A landscape with many valleys, sampled at points; each row gives a point and its height.
A ball rolls from a point to the lowest of its 2 nearest points, and stops where none of them is lower. Distance is the straight distance between rows; heights are no part of it.
Rup: [ 35 -22   6  23  -8  -7   2  32  21 -16  23 -33 -30  -8  30  -4  10  26
 -23   5   9 -20 -11   6  20  11   2 -15 -33 -21  15  13   3  -7 -13  -5
 -10  14 -10 -40 -19]  height 24.1
Bog: [ 12   8  -4 -15  10 -14 -14  12  22  21  27   9 -13  -4 -20 -33  26   4
  10  12   6  43  -3  12 -13  13 -26  -6 -20 -32   1   6   8  29 -12  11
 -27  29   2  39  16]  height 52.9
bak: [ 13  20  11 -16  24   1  -7  10   4  -6   7  42 -11   4  -4  24  10  -5
   9 -43   5 -16 -17  -7  -2  -3 -26 -13 -12  -2  18   8   4  12  -4  24
   4  26  -9  27  -6]  height 39.1
zotis: [ 20  -4 -11  19  -7 -21 -16  12  16  -1  45 -13 -22 -16  17 -24  18  30
 -13  11   0  15 -18  23 -10  14  -6 -16 -26 -23  18  12  27  11  -8  -5
 -12  29 -28  -5 -11]  height 30.3
zadu: [-32 -13  -2 -20 -24 -12  -1   5 -15   7   9 -10  39  23   3 -11   6  -6
  42   8 -12  16  28  38  -2 -17   0   0  42 -12   3  16 -10  -2   0   5
 -27  27  -6   8  27]  height 49.2
gogeb: [ 16  -9  25  -9 -15  -8  -4 -14  31  -2   9 -40 -10  16 -39  20  -2  14
   7  -1  19 -39  -7   2   8 -17 -19   3  18 -16   4  -2 -12 -12  11  17
   5   2  22  -3   5]  height 44.0
Vubi: [  6 -35  -7  10 -32  12   6  23  13  10   3  -3  13 -10  12  -5  -3  19
   6  40  10 -19  41  -6   2  -7  15   7  15  16  -3   0 -24  -9 -20 -39
 -32   1  -2 -34  -2]  height 52.4
gorun: [ 10  -3   3  18   2  34  13   4   3 -13 -28  -2   0  22   9  16 -12 -13
  -3  30  24  -6  11 -17  15 -13  14  -9 -12  24   5  -5 -26  -5  -6 -36
 -13 -31  -4 -29 -28]  height 47.9
Pesoz: [-34   7 -28  -4 -12 -19  -4 -40 -20  31  -4 -13  42 -11  17 -22  -6   6
   1   6 -21  18   6  -2 -27  -7  11  24   8  -5 -19  -5  23 -19  -2 -19
  16   9 -15  -6  -4]  height 59.4
Zulek: [ 29   6  -3 -11  23 -23   6  -5   0  10  19  18 -17 -26 -13  23  18  -2
 -15 -13   6 -19 -19 -22 -21  15 -28 -16 -19   8  12   2  -2   9  -2  26
 -14  -2  37  14  22]  height 28.0
Koro: [ 24 -20  13  -1 -16   5  -7  37  23 -10  16 -19 -29   8 -11   1  15  15
  -3  16  17 -13  16  -9  31  -2  -3  -8   0  -9   6   7 -23   6 -15 -12
 -21   5  -2 -22 -12]  height 33.4
ribir: [ -8  10   0   3  17   9   1   2 -17 -16 -10  30 -20   5 -26  25 -14 -14
  29   2  13 -13  21 -20 -18   8  -1  -6  -5  21  20 -16  -8  24  16   0
  -4 -25  33  13  -3]  height 14.0
leveb: [ 12  16  -9  -3  20  -4  -2  -6  -6  11   8  42 -23 -15  -9   5  11   0
 -16  -2   1  11 -25 -16   2  27 -15 -11  -7   4   2  -9   6  25   3   2
  -7 -11  -3  22  11]  height 44.7
mopum: [ 20  27   2 -13  18   0 -17   3  30  14  26  11 -31  -6 -25  -7  15   4
  -6  -7  15  14 -14 -11 -11   7 -23  -4 -21 -18  14   1  10  23   7   8
  -4  14   5  37  -1]  height 46.5
Gepub: [  5   9  -3   3  36  -2  17  -4 -34 -16 -20  37   4  -7  -2  40  -6 -12
   6 -23 -11 -18 -20 -12  -5  13 -11  -3 -14  20   9 -13 -14   4   4  22
  14 -21  18   1  12]  height 19.6
zono: [ 10  -6   5  17   0  -2  -1  -7   7  -9  -2  -9 -22  14 -19  22 -15  -9
   3  19  24 -37   3 -32   3  -4   5  -1  -7   7   7 -17 -18  -1  13  -2
  -3 -28  32 -17 -15]  height 28.2
Rufo: [  5   6 -20 -11   9 -22  -7 -17 -14  24   3   7   9 -25   4 -31  13 -11
 -21   6 -18  41  -5  -5 -13  19  -7  -4  -7  -4 -29  -1  27   9 -12   5
 -14   0   3  20  13]  height 22.1
vuv: [-13 -20   3  22 -30  18   2  22  -3  -5   3  -8  24  24  33   2 -13   2
   4   3 -10 -27  22  15  21 -19  29   8  27  12   7  12 -19 -24  -4 -15
  11  11 -31 -30  -7]  height 5.8
Nodul: [ -5  -6  -7   5 -12 -19 -18   4 -11  11  29   6   9 -11  27 -23  16   7
  -2  -7 -20  21  -6  13   4   2  11  -5   1 -10  -5  12  14   9 -16   1
 -14  16 -42   7  10]  height 28.7
napu: [-11  18  -6   5  11  14  -1 -18  -1 -16 -31   9   7  10  -7 -16 -16  -8
  -6  -1  -8  27   2  -5  -9   3  17   5 -11   9  -8 -14  15  -3  19  -9
  33 -22  12  -5 -14]  height 51.5
nase: [  6   7   3  -6   4   7 -17  18  13  -2  21  14 -42   5 -22   4  -9   5
   6  13  30  -3  17 -24   5   4  -9 -10  -4   6  10 -10 -10  25  11 -12
 -23 -15  13  11 -11]  height 49.1
Gov: [  8  11  -9   3   4  10  -2   7  -3   3  -5  50 -22  -4   5  -7  14   5
  -8   7   4  14 -11 -11  16  30  -1 -16  -4   4  -3  -9   9  37  -7 -16
 -17 -11 -11  17  13]  height 43.1
buz: [  6 -25   9  11 -24  22   4  35  -2 -10  -1   9  -1  14  16  -3   8  -2
   6  16   4 -13  34  -2  29  -1  18  -4  11  11   2  10 -23   3 -19 -25
 -20  -1 -11 -19   2]  height 39.2
zigu: [ -5  16   6 -23  11   9  -6   3   2   2   0  28 -12  -4 -14   3   8 -12
  22 -13   3  16   7   2  -2   0 -18   0   1   1   2   3   3  25   3   7
  -5   9  -7  42   5]  height 44.1
rezu: [  4 -18  -1   9 -18  27   4  28   3   0 -12  13  -2   6  19  -4  -3  -2
   5  35  19  -6  43 -13  23  -4  14  -7   3  21   2   2 -26   5 -19 -41
 -37 -10  -3 -23  -8]  height 45.5
voge: [ 22  -6  12  12   3  15   7  14  22 -20  -9 -27 -20   7  11   6  -6   0
 -30 -12   8 -19 -22   1  26   4  13  -8 -29 -11   2   3  -6 -17  -4   9
  14 -12   4 -20  -7]  height 34.3
giba: [ 17  -4 -15  26  15  37  17   3   5 -14 -35   2  13   4  30   9 -14   2
  -2  35  19  12   3  -8 -12  -5  22  -5 -33  21   4  -4 -17  -6  -3 -43
  -8 -31 -10 -28 -21]  height 52.8
Kep: [ -6  -1  17 -12 -10   1   8 -31  -1   1 -15 -43  29  29 -23  -9  -6  17
  10   8  -4  -1  17   2   1 -12 -13   2  30  -3   6   6  20 -20  14   9
  21   3  24   0   5]  height 48.9
sofig: [  0  -3  10   5   5 -16  18 -29 -18  -5  -2  -3   0 -15 -16  18   3  -8
 -18  -4   0 -19 -23 -15  -2   9 -11   8   6  11  -7 -17  -8 -11   9  19
  13 -19  27  -8  12]  height 33.8
fim: [ 25 -34  15   2 -27 -19  13  -2   1  10  24  -6 -11 -10 -29  18  20  10
 -13  19  18 -28  -5 -21  15  -3 -13   6  18  -1 -11 -12 -19  -6 -13   1
 -25 -10  18 -19   0]  height 40.0
fil: [  2  34   1 -11  26 -10 -13 -25  12   7   1  -5 -10  -9 -28   7  -5 -20
  -7 -25   3   3 -20 -10 -25  -4 -10  14 -17 -13   7 -13  14  -2  32  26
  25  -6  29  31  -4]  height 21.3
Befin: [  0  17  -2 -25  27   7   1   1 -22   1 -24  47  -1  -8   9  23   7  -7
   8 -38 -16  -2 -18   2  15   6 -25  -4   5   6   1   2  -1  12 -15  18
   6   9 -26  26   3]  height 43.7
lib: [  7  14  -4  13  36   9   6  -2 -20 -14 -12  36  -9   7   2  22 -14  -7
 -11 -10   0  -1 -31 -14  14  14  -1  -1 -18   9   1 -14 -12   8   6   7
  13 -30   3   3   5]  height 25.4
sital: [  8 -39 -11  12 -33   2  11   3   7  11   9   0  23 -30  17  -7  13  24
  -9  30   0  -4  17 -10 -13   0  16  12   8  11  -9  -5  -7 -20 -19 -24
 -17   4  -4 -27   5]  height 57.0
Pepu: [ 24   2   4 -13  10 -19  -4  -1  14   4  15   6 -15 -14 -35  25  14  -2
  10 -12  18 -17   2 -23 -32  -1 -24  -5 -12  -6  13  -4  -3   7   6  23
 -10  -3  43  23   8]  height 26.1
zupu: [ -9 -11  25   5 -11  10  26 -17 -22 -11 -30 -13  13  20 -11  24  -1  -1
   2  -3  -8 -32  -6  -7  25  -1  -6  11  29   5   4  -8 -10 -18   3  13
  25  -6  10 -15   2]  height 49.4
das: [-35   1  -8  -5 -30 -12  -6 -12 -27  11  -1   6  35   5  27 -11  -1  -7
  26  -8 -21  12  22  17   6 -18  22  17  37   2 -10   8   3   1  -3 -18
   0  15 -35   2   7]  height 64.0
guba: [-40  16 -18  13  -4  11  -4 -15   9  13 -23   7  21 -14   8 -29 -34  16
  13  21  -6  21  35   6 -38  -5  22  10  -2  28   2 -12  15   3  14 -34
   9 -10   7  -5  -3]  height 53.4
Fopo: [  0 -25  -1   6 -21 -13  10  -9 -10   2  -2 -17  34 -15  13  -6  16   6
 -26   6 -17  -5  -1  -2   1   4  11   5  15   9 -19   0   2 -31 -13  -2
   5   6   0 -24  10]  height 54.0
nuf: [-22   9  10 -10 -19   6  -8   2   8  -1  -8   7  11   2 -26 -17 -21   6
  10  28  26   9  49  14  -7  -9  -5 -12  30  15  -4  -5   4  14   2 -21
 -15  -5  21   8   0]  height 39.3
Dedoz: [ -2 -19  22  21 -14  20  25  -9 -14 -11 -32  -4  15  27  -3  19  -4  -9
  -1  18   2 -31   2 -15  31  -4   6   9  20  13   2  -9 -21 -16  -5  -7
  11 -13   8 -28  -7]  height 46.3
gezut: [-15  11   4 -22  -4  -5  -8   0  15   9  11 -11   9  15 -33 -25  -2  -9
  19  16  13  33  26  24 -24  -8 -13  -3  18 -10  -9   2   7   9  10   3
 -15  12  20  31   6]  height 45.4
vufo: [  9  18   3  -7  20  -6 -11 -13  15  -6   0   0 -15  -5 -37  20  -6 -12
  11 -17  11 -16   1 -17 -37  -4  -7   3 -14  -2  21 -12   5   6  27  20
  12 -10  50  24  -3]  height 24.0
muvuk: [ 31 -18  18   8 -10   2  -4  33  37 -16  10 -44 -37   7   0   8   7  15
 -12   3  17 -25  -1  -2  34  -4   0  -9 -22 -21  11   9 -18  -3 -13  -1
  -7   8   2 -33 -18]  height 29.1
leno: [-20  26   5  16  17  10  -4 -16 -13 -14 -17  16 -15  18 -38  11 -32  -8
  19  11  13  -8  19 -14 -23  -2   5  -6   3  17  18 -17  -3  15  29   1
  12 -24  39   4 -16]  height 5.4
puf: [ -1  10  -5 -13  24 -28  18 -34 -23  11   2 -11   0 -27 -14  19   9 -18
 -14 -15  -9 -14 -27 -10 -23   7 -27  11   0  10 -10 -12   0  -9   7  35
   3  -4  36   6  20]  height 31.5
kuped: [-13   0 -23  -7   1 -31 -19 -13 -29  33  28  -5  16 -18  30 -37   3  -5
  -9  -7 -25  30 -14   8   0   2   1   6   6 -20 -25  11  13   1 -27   5
 -18  19 -39   5   4]  height 23.1
Todi: [  3   2  -1  -5  28   8  16   4 -39  -2 -18  53  -5  -9  13  32   8  -2
  -2 -18 -15 -14 -27  -3  28  19 -17  -4   8  21   2  -3 -18  12 -18  12
  -6  -5 -21   5  19]  height 45.8
Vimog: [ 26 -29  10   5 -20  -7   4  15  13   2  20 -11 -28   1 -14  15  10  10
  -7  23  21 -27   4 -29  31  -4  -6   1   2  -4  -4 -11 -26   4 -12  -6
 -27 -10  12 -28 -15]  height 37.3
liduk: [ -9 -10 -24  25  -5  28   5  16   9   6   2  25  -8 -17  53 -14 -27  16
   9  26  14   6  14   4  -5  -2  23   9 -17  16   9   1   0   6   0 -46
 -27  -5 -38 -15 -14]  height 60.3
mumi: [ 23  -1  -5  21  22  -8  10  -8 -16 -10   1  21  -8  -1  -5  22  -7  -9
 -10  15  17 -10 -11 -39  -8  22   1 -11 -25  12   6 -23 -16  14  11  -2
  -6 -42  37 -14   1]  height 33.9
dizim: [-13  11  15 -13   2  13   0  -1   7 -13 -10  -5 -10  15 -25   8  -5 -10
  10  -7   4   0  12   3   0  -6  -3   3  15   5   4   1  -1   3  14   1
  18  -1   8  21  -2]  height 35.7
Vifu: [ 24  17  26 -12  18 -10  -7   9  17  -6  18  17 -14   2  -5  17  17   3
  -7 -40  12 -23 -24  -5  12  -9 -32 -12 -16 -10  18  15  -6   3 -11  25
   7  35  -6  12  -3]  height 37.4
nif: [ 21  -3 -12  12  21 -21  -7   6  -3   0  18 -29 -20 -21  34 -20  10  18
 -38 -19 -27  -6 -43  20   8  14   3  -9 -18   5  -5  21  20 -16 -13  14
   3  11 -22 -26   6]  height 33.6
Famat: [  1  12  16 -13  12  -3   3  -5   5 -13 -21 -16  -4   2  -6  11   0  -6
 -20 -31 -10  -9 -22   4  14  -2  -1   6  -5  -9  -6   2  -2 -18   5  16
  34  -1   5   7   6]  height 59.5
Nim: [-28  12 -16  -9  -9 -13 -24 -11  15  20  22 -22  23  10  -2 -37 -14  -4
  13  10  -2  32  20  22 -39 -16   6   3   3  -6 -11   3  24  -5  19  -4
   4  13   2  15  -8]  height 53.2
bibos: [ -1  -2  -4  -5  19  -9  23 -15 -41  -4  -8  30   2 -23  -7  32   9 -11
   4 -11 -10 -10 -14 -14  -9  17 -18   0   3  25   3 -16 -10  11  -4  25
  -2 -17  15   4  16]  height 23.9
Geb: [ -9   6   1 -14   3   3  -1   0  -9   1   6  24 -13  -5 -32  25   1  -6
  37  -1  15 -11  23  -6 -28  -2 -17  -2   8  15  14 -11  -3  24  10  14
 -13  -5  25  31   2]  height 20.1
vemaz: [-31  -4  -7 -28 -18 -13   4   6 -26   2 -12   3  32   5   9 -10  11 -19
  46  -1 -17  25  25  26  -1  -9   3   9  29 -10  -9  10   3  22 -11   6
 -25  22  -6  23  22]  height 41.1
Dus: [ -1  -4   5 -22  -1 -10 -10  16  24   8  27  -9  -4   9 -27 -24  16  -4
  20   9  10  37  14  23 -16  -4 -17  -4  -2 -24   0  13  -7  10  -7   8
 -26  22   7  27  15]  height 50.2
Pozek: [ 12 -27  17  -5 -28  -9  17 -13  -6   6  10  -5  13  -9 -26   5  23   6
 -12  19  10  -5   0  -9   9   0  -9   8  28  -1 -18  -9  -7 -12 -12   5
 -16   1  11  -4  10]  height 43.0
Dol: [  8  21   2 -11  18   5 -20   8  18   0  21  18 -38   0 -28   7  -7  -1
   9  -9  22  -2   6 -19 -13   2 -10  -5 -13   0  17  -4   0  22  21   1
  -3  -8  20  30  -6]  height 47.7
Mefa: [ -8  -2  19 -27  -2   5  16   0  -7 -11 -21 -13  17   7 -10  28  15  -7
  13 -24 -11 -17  -3   9  13  -9 -17  11  24  -8   4   6 -13 -12  -4  20
  23  22  -7  10   7]  height 62.3
dese: [-22 -13 -18  15 -17  16   7  -7  -1   5  -8   7  18 -12  43 -10 -21  14
  -4   5 -15   4   1   7   3 -10  27  27   6   9  -5  -4  -1 -23  -4 -26
  16   0 -45 -22 -14]  height 58.9
zanas: [ 10  19 -14  -7   3  14 -22  -1  23   7   9  18 -18 -11 -10 -36   2   1
  -5  10  12  38   9  -4 -18  16   3 -14 -21  -1  -5  -6  33  28  18 -12
  -5 -11   7  23  -8]  height 37.9
Bam: [ -8  17   1 -23  13 -11  -8  -1   4  -4 -14 -30  12   7  -7  -1   3 -14
  -4 -33 -20  10  -7  11  -6  -6  -1   5  -6 -22  -6  14  12 -15   9  15
  36  13  -2  18   5]  height 58.3
Noku: [  3 -21   6  25 -16  22  11  18   8 -10 -18 -30  20  29  27   8 -14  -3
  -6   5  -6 -35   7   6  17 -13  27  -1   4   7   6  12 -10 -33  -4 -12
  20  -5  -5 -36 -13]  height 32.0
bov: [-16  14  18 -27   5   7  14 -20  -6  -8 -26 -25  15  21 -19  26   0  -1
  21 -24  -7 -23  -4   6   4 -15 -20  11  26  -9  14   0  -1 -11  13  24
  35  18   8  12   0]  height 63.4
gutef: [ 26   2  25   1  15   1  -1  21  19  -9  11   7 -30   8  -1  28   5  10
  -8 -30  16 -40 -20 -15  27  -5 -16  -5 -23  -9  22   7 -26  -1 -13   9
   4  15   1  -3  -4]  height 35.1
puro: [ 12  19 -13 -14  14 -17 -14  -9  20  17  12 -30   1 -16 -11 -32   6 -15
 -26  -4  -6  34 -17   0 -24   8  -8   3 -23 -26 -19   3  31  -6  12  26
  12   4  17  21  -2]  height 27.4
Zos: [-41  19 -14 -16  -4 -18 -30   6   6  18  21  -6  17  11   0 -35 -19 -18
  31  -1  -5  39  23  36 -20 -18   3  -3   6 -13  -5  14  13  16  18  -1
 -12  19  -6  30   5]  height 47.6
dimi: [-14  34   3  12  30  20  -9 -11   4 -20 -19   4 -22  27 -30   9 -39 -13
   5  -2  14  -8   0  -8 -10  -7  15   1 -11   8  20 -15  -3   4  34   0
  23 -26  34   6 -22]  height 14.5
mazen: [-28   2   6   9  -7   7  29 -26 -48 -10 -27  26  12   1 -19  23   0  -6
  28   4  -9  -5   5 -14  -6   7  -3  11  21  22   6 -26  -5  18   7  14
   7 -15  15  -8   2]  height 32.4
baduf: [ 15   0   7  15   3  15   4 -17  24 -15 -14 -27 -19  20  -5  15 -23  -8
 -14  16  30 -29 -12 -19   9 -11  13  -4 -19  -1   3 -16 -15 -11  14  -6
   6 -30  21 -29 -27]  height 22.9
dak: [ -4  20   9 -34  20   1   1  -1  -7  -3 -15  23   6  -2  -2  23  11 -16
  14 -41  -9  -1  -9   2   5 -12 -27   1   1  -7   1   7  -4   3 -12  27
  14  25 -19  26  -4]  height 41.6
vobof: [-14  -5  -5 -28  -6  -8  11  -3 -27   8 -11  14  18 -13   3  -5  21 -18
  23  -1 -15  30  12   9   4   5 -10   7  17 -11 -19  -1   6  23 -19  13
 -24  15  -7  32  22]  height 32.8
Bepo: [ -5   0   9  -2   1   0   9 -13  -7  -7  -1  11  -9  -5 -18  12   2  -9
  -3  -4   5  -2  -8 -14   0   5  -8   6   5   5  -3 -13  -2   1   9  10
  13 -14  12  13   1]  height 31.8
muni: [ -9   5 -19  16  12  16  -8   3  -7 -16 -23  15  12  12  25 -11 -24  -1
  -5  -8 -17  21  -2   4  -7   0  29   1 -23   9  -6  -5  15 -12   7 -12
  26 -24  -9 -12 -14]  height 47.4
sorus: [  4 -18 -25  29   6  28  16   8   3   1 -17  17   7 -17  48   1 -18  10
   4  37   9  11   9  -9 -17   8  25   5 -32  16   6  -4  -9  -2  -2 -47
 -21 -23 -23 -23  -8]  height 56.9
Madal: [ 24  -3  24  -1   1   8  -8  24  41 -12   5 -31 -38  14  -9  20  -3   7
  -7 -16  23 -37  -9  -7  32 -11  -4  -4 -21 -21  16   6 -26  -4  -5   4
   6   7   4 -15 -12]  height 32.2
der: [  6 -30  -3  29 -21  13  15  15   7  -3  18  -6   4 -18  47  -3  -5  17
 -19  10  -3 -15 -11   6  15  -8  18  16  -2  -2   0  14  -7 -30 -11 -15
   1  17 -45 -40 -20]  height 50.3
Tas: [-10 -22  10 -23 -24  -2  14  -1 -14   2  -3 -16  36  18 -13   2  23   1
  27  13 -10   8  21  25   3  -7  -9   4  43 -11  -7   7  -8  -8 -11  11
 -19  23   1   7  22]  height 51.8
sodaf: [-35   0 -10  -5 -35 -10  -9  -8  -3  15  13  12  36  -6  28 -27  -5   3
  27   9  -6  21  22  21   2 -25  20  21  37  10  -8   6  -3   7  -5 -26
 -23  20 -29   4   9]  height 66.9
bovet: [ 23 -12   6  18  12   2   8  19   7 -16  -1 -28 -15  -5  33  -1  -1   7
 -42 -19  -9 -22 -34  17  27   8  13 -11 -32  -2  -4  15   0 -27 -15  13
  12  -4  -8 -37   5]  height 38.4
Zap: [ -4 -27   9  14 -35   8  -4  30  -6  -7  18   4  14  11  20  -3  10   3
  10   4 -10 -14  28  15  21  -9  23   1  25   9   4  17 -20  -5 -12 -15
 -11  14 -24 -19   8]  height 30.0
resi: [  2  -4 -17  21   4  23  -6  22   2 -13  -8  22  -2  12  35  -9 -13   4
  -2   2  -1  12   1   3   3   7  28 -11 -27   8   3   3  11   0  -4 -18
   1 -16 -19 -12  -9]  height 42.3
Somon: [-12   8  13  20   4  30  15  -4 -12 -13 -32   9  -2  34  -9  13 -26 -15
   9  25  18 -11  20 -10  15  -8  12  -4  12  23   7  -9 -21   0   1 -21
   4 -21   9 -16 -18]  height 42.4
Musas: [ -5 -12  18  17 -13  25  14  11  -2 -12 -30 -17  16  38   2   6 -13  -5
   3  17  -2 -28  25   3  27 -10  15  -4  26  17   6   8 -13 -18  -6 -14
  16  -3   6 -23  -3]  height 41.4
Kem: [-32  24  18 -13  -9   9  -8   4  -2  -7  -8  13  -2   4 -39   3 -32  -1
  18  19  28   2  43  15  -2 -11 -13 -16  32   8   9  -8   2  25  14 -10
  -9  -7  21  23  -4]  height 31.7
Bofe: [ -1   4  -8 -18   4 -13  -2  -8 -17  20  -3  23   5 -18   2 -19  19 -16
   4   0 -14  39   1   1  -1  17 -11   0   2  -9 -19  -1  19  27 -14   8
 -24   6  -4  36  21]  height 26.9
biga: [ 23  31 -13  -4  21  -7 -13  -5  17  25  21  28 -33 -18 -16  -9  19   7
 -28   4   6  14 -33 -12 -12  29 -20 -14 -18  -8   7  -9  18  34   6   5
  -9   2   3  27   6]  height 45.7
rigom: [ 13  10   2  11  28  25   4  23  -7 -13 -20  33 -18  22  11  27  -2   1
 -12 -13   3  -8 -32  -7  35  10   1 -10 -22  -1   8   0 -17   5 -12  -4
   5 -13 -19   5   7]  height 30.8
lalek: [  8  10 -18   0  -3  -6 -26   5  18  17  24   2  -4 -11   4 -38   8   1
  -2   2  -4  40   1   8 -27  11   5 -14 -25 -13  -6   7  37  20   8   4
  -7   6  -9  27  -5]  height 34.4
Roka: [ 17 -18  15 -11 -20  -6 -13  31  37 -10  22 -35 -15  12 -32  -1  11  16
   6   8  17 -10  15  15  16 -12 -11 -13  13 -14   8  18 -25  -5  -7  -5
 -16  11   4 -20   1]  height 38.3
zinu: [ 10   6 -21   6   4 -18 -16  -3  19  10  29 -20  -1 -24  14 -31   3   3
 -25  -5  -9  30 -18   7 -29   6   2  -8 -28 -18  -8   9  40  -6  10  12
   6   4  -8   3 -14]  height 30.7
sulo: [-35   0 -14   3 -24  -5  -3 -24 -20  16  -8   3  38  -6  29 -13  -8   9
   8  -1 -22   9  14   6  -3 -14  25  26  26   8 -12  -2   7 -15  -3 -26
  15   8 -34 -12  -1]  height 61.7
lumi: [ 25 -11  -1  23  -5 -14  -9  24  20 -15  37 -27 -28 -14  25 -13   9  30
 -18  -3   2  -7 -20  19   4  12  -1 -14 -32 -25  19  16  19  -3  -5   1
   1  23 -23 -22 -17]  height 27.8
Ved: [-16  35  -3   2  15   1   5 -44 -18  -4 -38   2  16   2 -23 -14 -12  -5
 -10  -8 -12  27 -12 -13 -17   3   4  12  -3  -2 -11 -21  19  -2  29   1
  41 -21  23  -9 -14]  height 54.1
Keze: [  1 -29   1  16 -28  -1   1  14  14  -6  21 -25  13  -1  24  -6   0  13
 -10   1   0 -15   2   7   0 -10  17   4   5  -3   1  12  -1 -25  -3  -5
   9  10 -19 -30 -12]  height 45.0
Mora: [-36  13 -25   3  -9  -4  -4 -39  -1  26 -17 -10  33 -12   6 -29 -16  15
  10  17 -16  26  21  -2 -44  -4  13  19   1  12  -8 -11  27  -9  15 -23
  17  -1   3  -3  -3]  height 57.3
Nep: [-17   5  -4  -8   1  -7  20 -28 -35   2  -8  25   5 -16 -17  19  11 -17
  10  -1  -6   9  -6 -12 -10  11 -16  11  12  13  -7 -20   2  12   5  18
   0 -12  11  17   8]  height 27.7
rugo: [ 10  12 -17   3  -3   7 -19  14  15   7   3  34 -19  -6  10 -31  15  11
  -2   8   2  27   2   2  -3  26  10 -25 -14  -1  -1  -3  28  40   0 -22
 -17  -2 -11  17   2]  height 40.8
ronoz: [ -8   4 -28  -8   9 -28 -17 -18 -23  28  12  -5  19 -25  22 -33   1 -13
 -15  -6 -26  33  -7  -1 -20   9   3   1  -8  -9 -27   6  28  -5 -12   4
  -4   2 -13   9   2]  height 17.2
pume: [ 20   1  -7  17  21  19   5  26  -5 -14 -18  15 -15  14  22   4   4   4
 -28  -6  -7   2 -27   1  29  18  11 -18 -21   0   0   4  -2  -1 -17  -3
   4 -16 -16  -9   6]  height 34.5
Teg: [ 24 -22  25  -8 -20 -12   0   9  30  -3  17 -30 -14   9 -38  17  16  14
   4   2  20 -30  -6   1  20 -16 -17   1  16 -21  -1   4 -28  -8  -5   8
 -12   8  10 -13   3]  height 41.9
bir: [  4  -6  21 -12 -12  -7   8 -19  15   2  -4 -41  13  16 -26   8   8   8
  -3  -4   6 -15  -9   5   4 -10 -15   8  23 -16  -3   1   2 -19   8  19
  14   9  20   9  10]  height 46.2
teb: [ 21 -11  -5   5  22 -13   1   3 -13  -4  -2 -28 -14 -12  31 -11  15   9
 -38 -31 -34 -13 -40  17  25  10   7  -5 -10  17 -14  23   1 -27 -18  14
   9   1 -14 -34  19]  height 36.1
pamaz: [ 11   3 -13  19  11 -17 -13   6   1  -1  29 -18 -17 -21  34 -20  -1  22
 -30 -19 -18   7 -40  26   4   8   0  -9 -17 -13   0  15  31  -9  -6   9
   8  16 -46 -15 -15]  height 31.4
danez: [-21   5 -10  -9  -4 -19 -23   6 -11  11  15  -1  11   2  19 -17   4 -13
  19 -22 -23  26   4  19  -2  -6  10   4   3 -19  -6  17  10  10  -3   2
   0  16 -35  23   7]  height 34.2
vefom: [ -8 -25 -12  25 -19  26  21   5  11   4  -2  -8   6 -14  45   0 -22  15
  -7  21  -2 -12   1   6   4 -12  23  29   7   5  -1   5 -13 -30  -2 -30
   7   9 -44 -32 -19]  height 54.8
Rizug: [-37  13 -17 -25   7 -18 -27  11 -12  18   3  -2  15  11  10 -23 -11 -25
  48 -23 -22  32  16  30 -12 -13   1   6   7 -28  -5  19   8  19   5   5
  -3  27 -19  33  10]  height 40.9
fab: [ 23  -9  -2   9  10  -7   0   6  -3  -9   2  13 -27   5 -16  29   0  -9
   5  12  18 -23   7 -43  -4  12  -4 -12 -18   8  14 -15 -20  15   9  -2
 -15 -32  39  -6   0]  height 31.3
zipo: [  3  31  -6 -22  28 -12  -9 -20   3  17  -4 -11  -4 -15 -18 -12   1 -23
 -17 -16 -10  28 -21  -6 -13   5 -15   9 -15 -18 -15  -6  20  -1  14  23
  18  -1  14  29   1]  height 24.3
kuz: [ -5 -27 -15   7 -23 -16   9 -15  -9  23  19  -3  36 -41  25 -13  15  16
 -22  18 -16   8  -1  -4 -15   0  13  15   8  15 -22  -5   2 -28 -21 -12
 -12  11 -15 -21  13]  height 56.1
nodi: [-14  -3  12  23   1  14  23 -17 -35 -13 -24  27   4  16 -12  21 -10 -11
  17  16   8 -11   5 -21   3   4   5   6  11  20   4 -21 -18   8   5  -4
   6 -23  13 -15  -6]  height 36.7
lisoz: [-18  16   4 -27   2   4  -3  -4   3   1  -7  -1   1   8 -21  -9   2 -16
  24  -1   0  27  20  15 -13  -6 -11   4  14  -5  -7   2   8  18  10   6
   0  11   6  38   7]  height 40.6
gup: [ -6  -1  -7   7  -3 -11 -15   7   5  -4  22 -23   0  -7  27 -14  -4   6
 -17 -26 -19   9 -19  17   0  -5  13   2 -10 -15  -4  13  20 -16   3  10
  21   7 -40  -8 -13]  height 34.9
Vor: [  7 -12   1  12 -11   1  -9  25  11 -12  19  -8  -8   0  19 -10   7  10
  -8  -8  -8   2   0   8   5   4  19  -8 -13  -7   5  16   9  -4  -4  -2
   6   4 -22 -10  -5]  height 39.6
Fot: [ 14 -35  17 -10 -34  -7  16  -6  -3   9   9 -17  33  10 -24  -2  25  12
  10  23   1   1  13  12   6  -6  -6   5  42  -6 -11   1 -10 -19 -15   2
 -28  14   8  -8  14]  height 47.1
Sadal: [ 15  -3 -28  33  15  16  -4  24  -7  -9 -10  24  -7   9  46  -1  -5  14
 -21   3  -5   7 -28   8   9  17  19 -24 -30  -3   1   6  15   2 -12 -15
  -6 -13 -31 -20  -7]  height 38.0
votab: [  0 -17  17  -2 -12  -5  20 -10 -15  -9 -18 -16  18  -2  -3   9  15  -3
 -24  -5 -11 -13  -9  -1  23   5  -1   6  23   4 -15  -1  -5 -23  -6   6
  15  -1   5 -13  12]  height 51.9
valas: [ 10   4  17  15   8  17   9  -9  15 -20 -21 -25 -14  23  -1  18 -21  -9
 -19  -7  17 -32 -24  -5  21  -8  14   2 -17  -9   2 -12 -18 -19  11   8
  25 -22  17 -18 -13]  height 28.9
ruk: [  6  -3  29 -14   5   6  10  12  11 -16 -15 -11  -2  10  -3  27   4  -2
  -5 -38  -4 -30 -17   5  26 -10  -8   6   2  -8   4  11 -20 -19  -5  16
  30  16  -5   1   5]  height 60.8
Tomu: [-14   7  -6 -11  -4 -10 -14  -6  11   3   4 -33  19  13  -6 -18   2  -9
   2  -8 -13  21   8  12 -22  -7   7   0   0 -15 -11   8  21 -10  16   6
  21   8   7  14   0]  height 56.5
lede: [ 21   5 -10 -17  34 -24  14 -21 -19  16  13  14 -11 -31  -7  19  16 -14
 -13 -15 -10 -13 -28 -13 -21  12 -31  -1  -7  24   0   1   0   4  -4  35
 -13  -1  29  10  27]  height 29.5
vovi: [-19  11  10 -11  -6   3  -1  -8  -8   0   2   3  -7   7 -44  18 -14   2
  31  15  22 -13  30   4 -19 -10 -19  -2  32  12   9  -9  -3  15  13   8
 -11  -6  25  21   0]  height 25.1
mapid: [-35  11  -4   4 -19   5  -7  -7   6   9 -15   3  29  -4   0 -23 -26  14
  15  23   6  11  49  11 -24  -9  13  -2  20  26   1  -4  11   3   6 -29
  -1   1  13   0   5]  height 47.8

Call two points neighbours if one is among the 2 nearest of the other. Go from one point of each pair to the other, from neighbour to neighbour, staying as low as possible. Name the highest point that can't be avoided.
baduf, Rup: bovet
pamaz, ronoz: Tas
fil, Bepo: sofig

Where does a ball stop that starts at each point below?
dese: pamaz
guba: leno
sorus: Gepub
kuz: vuv
mopum: fil
ruk: ronoz
Befin: muvuk
sofig: fil
napu: Gepub
liduk: Gepub
